Each row is a point on a landscape with many valleys, with its height.
From any point a ball takes the steepest step (drop divided by distance) to one of its 2 nearest points. It stops when none of these is lower. Distance is the straight distance between rows; heights are no part of it.
j83: [  3 -23  -5  20   6  26  21 -18  25   3 -12  18  41  -3 -11  15  12 -11
 -15 -39 -12  20  19  14 -28 -28  16  39 -12  27  37]  h=792
j348: [ 11   4   7  26  -1  45  29 -12   6  -5 -34 -10 -16  10   4 -24 -21   4
 -19 -83 -39 -17  30 -12  35  27 -30  62 -18   1   9]  h=809
j489: [ 22 -27 -29 -10   1   4  47  23   4  32  19  -8  41   9 -23  45  26   7
 -10 -68  -6 -21 -13  14 -10  -9 -38  22  34  12   7]  h=879
j360: [-10   5  31   3 -16 -34   1  -2  -4  -9   8   3  -2  -4  -6   6   6 -21
   4  46  26  18   0   2  -6 -26  12 -19 -47  -6   5]  h=332
j239: [ 17 -23  -6  12  -1   6  22 -15   5   0   3  15  53   6 -29  31  21 -13
 -23 -49  -2  -4   2   8 -48 -16  13  21   3  14  21]  h=821
j564: [-19 -23 -16  21 -16  45   0  28  15  19  -7 -12 -15   3  22  25  -1   5
 -14  -2  37  21  19  21  14 -14  14  14 -25  21  13]  h=436
j464: [  0 -10  16  10   4 -32 -22  -8  11  14  26  22   0 -18   4  17  20 -19
 -22  74  14  31  47  -5 -26 -40  59   2 -38  -3  10]  h=545
j612: [-15 -22 -27   3  -8  20  17  52  19  50  27  10  13 -19 -14  19  36  27
 -25   4   2  14  27  16  11 -30  16  12 -16  20   2]  h=565
j650: [-29 -19 -25  26   0  44   4  37  36  58 -22  -6 -18  -1  11  14   4  -3
 -10  -3  23  42  35  19   4 -35  17  47 -49  37  17]  h=483
j868: [-21  -9  20  11 -13  30  -8 -24   3 -17 -14 -20   5 -16  -5 -30 -13  29
   5  -1  -3  18 -28  12  28  11  -2 -19 -19 -10  -5]  h=300
j931: [  7  62  21   4  15  17   5 -20  16 -30  -1  21 -30 -13   6 -25 -31  -8
   9  10  -6  12  52 -50  33 -38 -15  17  -9   8  16]  h=855
j200: [-17  52   9 -33 -19 -76  -1  15 -31 -21  14  26  17 -21   0 -29   6  -7
  32  34 -18  -4 -26   0   9   8 -27   3   2  -6 -27]  h=572
j110: [ 26   1 -47 -28  14 -33 -46 -15 -32   5   8 -21   9  38   7 -15 -11   0
   5 -14 -22 -50 -44 -13 -20  72 -25   4 105 -19 -48]  h=258
j413: [ 11 -18 -10   0   1  35 -10 -21  -5 -25 -10   2  -5  23  37  17 -11   0
 -11 -25   2 -34  -1  -8  -9  54   2 -14  63   2 -24]  h=397
j572: [ -2  12  17  22  10  38   9 -30  21 -24 -19 -15 -23   0  10  -4 -30  -6
  15   5   8  24   4 -16  13 -30   9 -15 -18  -2  40]  h=401
j325: [-11  20  14   9  18  20  -7 -19  20 -15  -8  -4 -28  -7  21 -18 -17  -2
  40  42   2  18  -4 -14  24 -15  21 -47  -7  -2  19]  h=343
j93: [ 51  20 -23   1  10  30 -16 -19 -21 -31 -56 -27 -19  52 -16   1 -55   3
  -6 -72  -1 -49  -7 -33 -18  37 -33   1  48   4   6]  h=498
j701: [  8 -23  -2 -24 -24 -14  20  26 -16   5  24 -21  21   3  -6  15  33  21
 -22 -27  -5 -20 -11  17  26  25 -20   9   5 -19 -27]  h=467
j426: [-16  16   7  -4   8 -30 -19  -4  -9   3  15  12 -37  10  49   9  -1 -53
  45  70  25 -10 -10   1  -8  14  14 -48  16 -19  -5]  h=347
j131: [-18 -24   0   9  23  21  -6  19  25  32   5 -14   9 -34 -43 -23  36  40
 -28  40  -4  53  17   3 -13 -53  45  -4 -54  17   6]  h=661
j216: [ -7 -18  -3  14  15  45  32 -12  36   2  -6  -2  20 -22 -43 -15  -1  39
   1 -28 -35  30  -1  -2  10 -33   5   8 -16   2  29]  h=730
j542: [-13 -23   3  18   3  36  50   7  24   5 -11 -23  -1 -16 -38 -22 -14  42
  10 -40 -40  24  -7   3  23 -18 -27  24 -22  -9  25]  h=750
j164: [  5  41   8  16   4  33  12 -19  15 -24 -10  19 -24  -1   5 -14 -36   3
  -6 -37 -20   4  35 -37  30 -19 -19  39 -11  15  21]  h=841
j782: [ -4 -50  -9  11  -5  57  37  13  22  42 -16 -25  18  -6  -9   0  29  24
 -17 -49 -19   4   8  33  25  10  -8  22  -2  -2   4]  h=633
j238: [-19  14  18  15  -3   1 -22 -32  -2 -24   1  11  17 -17   4 -32  -6   6
   3  25 -15  14 -15  -1   8  13  18 -10 -15   3 -11]  h=371
j540: [  4  30  20   0 -27 -43 -29  -1 -31 -20   9  38   2  17  15   7 -13 -35
 -26   6  19 -26  15  -6 -30  30   6  18 -27   8 -24]  h=314
j492: [ 28  11  -5  12   9  37   0 -20  -4 -36 -48 -22 -26  31  -3  17 -61   1
  17 -58   0 -21 -17 -31 -11   6 -27  -7  31  -8  28]  h=558
j376: [-24 -36 -24  19   0  37  16  54  34  66  -4   1  12  -9 -17   5  28  16
 -18 -11   4  41  25  25   0 -38  17  45 -45  31  18]  h=523
j988: [ 11   4  -6 -11 -18 -33 -35   3 -36 -14   7   0  21  22  17   6  -4 -11
  -6  -4  -3 -36 -33   2 -20  63 -14   0  43  -9 -39]  h=274
j642: [-15 -21  -1  22  23  50   6  -8  38  20  -6  -8  22 -27 -33 -25  20  30
 -23   8 -24  50  22  -3   0 -42  25  18 -41  22  20]  h=698
j153: [ -5  55  16   9  24  25  17   5  34  -4  -2   0 -40 -17   0 -24 -24  -1
   4  19   1  42  62 -38  44 -59 -28  30 -27   6  12]  h=866
j263: [-29  13   2 -43 -20 -73   7  41 -21  11  33  28  -6 -39 -13 -12  24  19
  32  54 -25  14 -27  11   9  -5 -21 -13  -5 -10 -36]  h=541
j439: [  4   3   7  14  17  36 -15 -39   8 -32 -16   8 -33   8  38  15 -25 -13
  21  15  16  -8  -3 -18 -18  13  31 -42  37   4  18]  h=160
j827: [ -5  69   1 -29 -14 -65  -8  15 -30 -28   6  20   0   0  14 -18 -13 -21
   9  13   1 -23  -6  -2  12  20 -32   9  16  -9 -23]  h=600
j429: [ 30  -9 -21   0   3  15  18  -6  -4   0   9   5  48  16 -24  35  12  -2
 -12 -57   3 -23 -16  -5 -28   5 -16   4  45   2   8]  h=854
j740: [ 12 -25  -4  -2  -5   0  62  18   0  13  10 -13  28   1 -43  14  27  20
 -14 -67 -19  -9 -17  15   0 -12 -41  22  -1   1   9]  h=894
j894: [ 13  17  12   8 -16 -14  -5 -11 -22 -29   2  16  16  23  -1  13  -8 -24
 -26 -19  20 -23  -3  -1 -25  19   5  14 -10  10  -8]  h=229
j764: [ 26  12  -3  -7   2  11 -17 -27  -6 -37 -20 -30  -6  15  -6   4 -43  13
  35 -29   4 -18 -49 -23   4  13 -25 -37  43 -24  11]  h=607
j316: [-21  26   5  18  15  29  22  17  33   6   1  -6 -25  -8  -4 -16  -8   4
  -5  18  10  52  42 -18  26 -51 -11  37 -43  20  12]  h=876
j276: [ -5   6  23  16 -21 -11   9   0  -3 -16   1   6   5   5  -2  19  -8 -22
 -24  -3  25  10   6   6 -25 -21   1  16 -47   5  14]  h=259
j165: [-26 -15 -13 -28  10 -24   6  33  -1  15  26  -8  -5 -44 -33 -13  14  53
  25  33  -7   4 -45  18  18 -29   8 -62  -3  -3   1]  h=515
j383: [ 13 -29  -7 -38 -35 -47   4  47 -16  10  46  -4  10  -7 -15  25  38  28
  -7  -3  -8 -11 -14  17  18  22 -18   0   8 -18 -37]  h=497
j780: [-39  -2   3 -31  13 -46   2  40 -10  27  21   2 -23 -41 -29 -30  22  27
  34  75   1  30 -31  18   9 -45   5 -58 -37   1  -7]  h=472
j680: [  6  -4   3  12  11  44 -18 -42  -2 -38 -40  11 -25  21  30  19 -32  -6
   6 -29  14 -31  -4 -25 -30  35  12 -21  43  23   3]  h=292
j594: [ -6   0  11   8   9  -6  -5   2  14  13   9  10   1 -16 -11  14  20 -19
 -28  51  19  42  50  -8 -16 -60  39  22 -55  18  17]  h=587
j43: [  9  25   4  12   2  25  10 -16  -9 -28 -17  13  -5   9  10 -17 -16  -3
 -19 -51 -16 -21  26 -16  22  22 -17  36  -9  19  -6]  h=827
j20: [ 29  24  -6   0  -4 -16 -17   0 -35 -18  -2  -1  14  34   2   9 -11 -12
 -23 -32  10 -40 -17  -6 -21  43 -16   5  30   5 -26]  h=335
j69: [ -3   8  20  14   8 -25 -24 -19   5   1  26  31 -15  -8  32   9  11 -43
 -13  75  17  13  32  -6 -29 -17  57  -8 -21  -3   2]  h=502
j897: [  6  21  15  26  25  46  10 -26  35 -15 -37   1 -54  13  26   3 -43 -30
  40  -9   3  22  36 -38   8 -40  -4   0 -12  10  51]  h=450
j210: [  3 -20   4  32   2  41  51 -10  22  35 -35 -11   6   5 -14 -19  -2  -2
  -5 -92 -46   2  17  17  21  18 -34  67 -16  -6  24]  h=791
j579: [-20 -18   0  12  14   3  -8  28  23  40   0  -8   0 -19 -29   1  27  10
 -29  46  19  49  40   3 -14 -70  40  12 -68  23  17]  h=625
j381: [-12  10   3   4  12  10 -21 -10   8 -13   2  -4 -40  -2  46   2 -15 -11
  42  52  19  -5 -13   0  14   9  31 -52  26 -12   4]  h=276
j695: [ 29 -29 -29 -10   5  30   6  -9  -7   7  14 -17  19  20  22  17  17  10
 -16 -37 -18 -41  -1   2  11  56   1  -7  83 -15 -32]  h=480
j3: [ -1  23  10   2 -18 -40 -27   3 -24 -13  23  49 -15   9  50  11 -11 -33
 -19  25  17 -33  14 -12 -21  38  11  10  14   3 -33]  h=372
j619: [-23 -36  -4  -1  -4  49 -14  -8  17  16 -10 -23  17 -30  -7 -28  13  55
  -2   7   0   8 -16  32  30  18  16 -35  -1 -11  -9]  h=191
j785: [ 22  42  20  -7  19 -49  25 -19 -10 -25   9   9   4  23  -5  27  -7 -54
   9  21  32 -12   6  -6 -41 -40  -6 -30   6 -11  40]  h=364
j230: [-23   9  26 -30  -2 -74 -10  25 -10  28  17  21 -16 -28 -21 -25  32 -12
  48  88  -1  37   1  16 -10 -35   3 -45 -48 -10  -5]  h=429
j895: [ 27 -15   1 -14 -24 -13   7   8 -34   0  -6 -23  25  25  -3  10  13  -5
 -35 -52   0 -36 -11   9  11  42 -31  18   8  -8 -32]  h=419
j510: [ -2  15  29  19   4 -23  18 -20   0 -18 -24  -4  -7  10  -5   4 -17 -47
 -16  11  38  19  22   8 -29 -42   3  19 -62   5  46]  h=157
j304: [ 48 -27 -14 -30  12  11 -15 -34 -25  10 -22 -32  15  29  29 -13  20   4
 -16 -48 -30 -55  -4  -4  20  79 -10  -8  95 -41 -43]  h=552
j784: [-25  -9  -6 -13 -11 -12 -29  14   1   4  26   7   7 -25  19  -7   8  18
  22  50  -9   4 -28  19  18  28  26 -30  18 -12 -27]  h=360
j928: [-16 -30  -7  12 -20  34   0   5  -1  -1 -11 -12  -3  10  24  19  -4   7
 -11  -8  28   1   2  17  18  15   5  -1   2   7   0]  h=388
j319: [ 49  16 -44 -21  14 -14 -34 -14 -32 -17 -12 -21   2  40  -2 -17 -24   6
   7 -38 -23 -54 -27 -25  -5  62 -22  -5  88 -14 -31]  h=354
j640: [ -7 -14  -2 -43 -30 -69  -4  54 -20  12  39  15  -3 -26  -9   5  26  27
  14  29  -8  -2 -15  22  23  12 -17  -8 -13 -13 -36]  h=521
j106: [-19  19  20  10  13 -15 -33 -26  10  -6  22  25   4 -23  16 -30   6 -15
   4  73  -5  26   4 -11  -7  -5  37  -7 -16   1 -15]  h=439
j509: [ -4 -53  -7   6 -19  35  26  22  14  53  10  -2  28  -3 -12  21  38  16
 -20 -38  -5   4   7  35   7  -1   8  19 -16   5  -7]  h=604
j905: [  0 -13  -6  26   3  46  32 -11  27  15 -21  16  22   6 -12  -2   0  -6
  -9 -59 -21  16  20  11  -1 -11 -13  55 -17  22  29]  h=766
j790: [-12  32  11  -3  -8 -45 -31  -5 -24 -20   7  33 -32   8  52   6 -10 -48
  20  47  19 -21  -8  -5 -20  34   4 -12  17  -4 -22]  h=404
j108: [ 56  19 -33 -23  12   7 -25 -15 -28 -27 -33 -43 -11  50 -16 -12 -35  13
  -6 -65 -13 -53 -14 -29   6  52 -36   0  62  -8 -13]  h=432
j889: [-27 -24 -19   0  -3  22 -25   6  14  19  14 -10  11 -28   8 -19  10  39
   7  36   2  10 -25  23  18  15  34 -44  10  -9 -12]  h=291
j618: [-26 -25  -1 -18  15 -23   4  26   1  26  30 -16  -5 -31 -35  18  18  30
  21  35  26  -4 -41  21  -5 -39  18 -70  -9  -6  25]  h=550
j852: [-12  -7  -6 -15 -17 -36 -31  11 -17  -2  23  13   8  -8  26   2   5  -9
  15  31 -11 -15 -33  13  -6  44   4   1  33 -22 -40]  h=358
j911: [ 15  21  25   8  19 -28  20 -40 -10 -32 -17  -4  -5  22  -2  10  -8 -52
   8  19  29   2   9  -2 -36 -42   5 -15 -34  -8  53]  h=268
j451: [  0   2  46 -26 -19 -83   3  15 -19   2  15  14 -12 -11 -27   9  16 -17
  24  57  18  21 -10   8 -18 -39  -6 -31 -55 -22   1]  h=385
j364: [ 10  -6 -35 -34  -6 -51 -48  -4 -33  -5   1 -20  20  19  18  -9  -4  -2
  26   1 -14 -35 -60  -3  -8  65 -25   5  81 -22 -42]  h=135

For each start below, name the point where the ball stops.
j153 -> j905
j492 -> j364
j131 -> j619
j542 -> j619

Call two points neighbours if one is among the 2 nearest of the other. Go from one point of each pair to the other, from neighbour to neighbour, staying as low as possible. Name the highest point that can't be avoided.
j439 / j988 -> j790
j619 / j894 -> j784
j894 / j988 -> j20
